Points, in no order, along strands that fork and pass close to each other.
Two points are linked if the straight distance between their rows is under 40.7. Some points are linked to none.
(30): [ 49  17 -68   6   0 -16 -19 -25]
(58): [-17  -5  45  -1 -23 -14  19  25]
(650): [ 19  -9  11  12  -5 -26  43  21]
(257): [ 73  20  34  15 -31 -31   9  62]
(111): [-63 -50 -19  -7  -6  40  12 -11]
(520): [ 29  -8 -47   7 -32 -30  15   7]
(177): [-60 -28 -56 -16 -29  28 -30 -31]
(589): [ 25   8 -66   3 -11 -23 -14 -26]
(122): [-28  15  91  36   5  27 -13   4]
(252): [-62 -53  24 -17  -4  49   3  24]
(227): [ -2  31 -32 -27  50 -12 -36 -56]
(688): [-47 -15  77   8   1  48 -25  26]
(826): [ 29  26 -71 -15 -11 -28 -50 -33]
(878): [  2 -19 -14   8  -8 -22  42   3]
(410): [-41 -25 -20  17  39  21  40 -49]
(360): [-46 -11  78  10  20  31  24  16]
(876): [ 50  31 -60  -7  21  -7 -36 -29]
(34): [ 45  48 -31 -81  46 -15 -45  -2]
(166): [ 11  27 -72 -22 -20 -29 -62 -41]
(431): [-57 -35 -23   7  25  35  29 -41]
(144): [ 49  -8 -45  10 -29 -26  20  17]
(382): [ 43   0  28  17   2 -23  46  38]
(552): [ 34  17  72  29  19 -18  35  29]
(183): [ 11  36  77  44 -18 -15 -16  13]
(76): [ 32 -10 -31  26  36  -3  45 -21]
(545): [-60 -49   7 -23 -39  35 -14  29]
(130): [ 36  42 -60 -33   5 -26 -64 -30]
(25): [-20 -10 -30  15  50   9  27 -59]
(600): [ 77  34  54  27 -20 -24   0  56]
(880): [-56 -42   4   1  13  31  40  -8]
(862): [ 55  48 -22 -47  75  12 -26 -21]
(533): [ 27  44 -24 -77  57 -19 -40 -15]
(835): [ 51  52 -41 -62  34 -12 -55 -11]
(46): [ 12  18  81  29  18 -13  31  21]
(348): [ 52  39 -48 -19  43  -2 -36 -29]
(462): [-60 -52  15 -21 -20  46 -10  32]
(168): [  1 -10 -61   0 -46 -29 -10 -14]
(219): [-59 -41  50  -9   2  49   2  30]
(551): [ 13  -1 -66   1 -31 -27 -15 -22]
(353): [-56 -41 -12 -23 -54  18 -12  22]
(856): [ 70   2 -47  27  25  13  34  -5]
(838): [-51 -28  58   3  15  30  33  15]
(313): [ 35   5  47  18   8 -25  41  35]
(510): [ 26  34  72  35 -19 -26 -11  27]
(513): [ 10  42 -21 -67  61 -21 -40 -31]
(487): [-52 -37  35   2  18  31  47   4]
(396): [-35 -29  -6  16  30  12  53 -29]
(179): [ 59   5 -65  14  -4 -11   3  -5]
(770): [ 52  33  61  29 -20 -32  -5  42]
(147): [ 64  -3 -41   8 -33 -23  21  33]
(409): [-3 27 84 35 -5 -5 -3 13]
(108): [ -7  33  65  28 -54 -12 -49  20]
(97): [ 21  17  42   9 -40 -37   1  41]
(441): [-65 -47 -17  -2  12  45  21 -23]
(176): [ 59  -2  -8   9 -34 -31  25  48]
(352): [ 49  -2 -44  25  28  -2  32 -17]
(343): [-4  5 80 23 29 -6 43 14]
(362): [  6 -14 -35  16   4 -17  30 -19]
(872): [ -5  10 -76 -12 -42 -28 -45 -38]
(192): [ 77  60 -29 -66  43  32 -36   7]
(778): [-49 -34 -23 -19 -58   6  -7  11]
(809): [-35  10  85  37  -2  44 -35   7]
(239): [-59 -42 -45 -14 -31  28 -14 -17]
(594): [-30 -26  18  11  22   4  62  -6]
(339): [-37   0  83  14   7  26   6  17]
(544): [ 37  48 -48 -52  27 -21 -64 -23]
(789): [-26   1 -70 -17 -37 -15 -44 -40]
(727): [  7 -10 -38  21  25 -10  32 -34]
(504): [-52 -29  64  -5   4  48 -10  30]
(93): [-62 -49 -19 -13 -24  33   2   3]
(116): [-44 -14 -61 -12 -38   1 -27 -34]
(389): [-29 -22 -32 -10 -59 -16   1   6]
(455): [-16  23  90  38   5  11  -4   8]
(597): [ 24  33 -40 -20  48 -10 -32 -47]
(853): [ 60  12  22   8 -36 -34  14  56]
(271): [-38  -1  78  26  -5  53 -50  16]
(102): [-22 -22  37  15  28   1  65   0]
(664): [-14 -15 -47  -4 -56 -25  -3  -2]
(407): [-7 -8 62 21 29 -4 58 14]

A fork is a point with three links. Follow the links from the first point to the second and name the forks in between, in order.
(360), (510) -> (122)
(389), (348) -> (30)
(396), (441) -> (410)
(177), (431) -> (441)
(407), (880) -> (410) > (441)

Follow the links from the first point to the second, and from the first to the third. Name the last point that the two ways share.
(183), (838), (688) -> (122)
(25), (93), (487) -> (441)
(688), (183), (360) -> (122)
(102), (93), (487) -> (441)

A fork is a point with three links, a tip a point with one. Leave the first point through the second and follow the links. Name the first fork or tip that comes.
(176), (147) -> (520)
(219), (504) -> (122)
(826), (130) -> (513)
(872), (789) -> (441)
(227), (597) -> (30)
(407), (102) -> (410)
(362), (727) -> (856)

Name the points in between on the shortest way along the links from the first point to the second, in order.
(352), (382) -> (76) > (727) > (362) > (878) > (650)
(353), (664) -> (778) > (389)
(409), (487) -> (455) > (122) > (339) > (360) > (838)
(533), (826) -> (34) > (835) > (544) > (130)
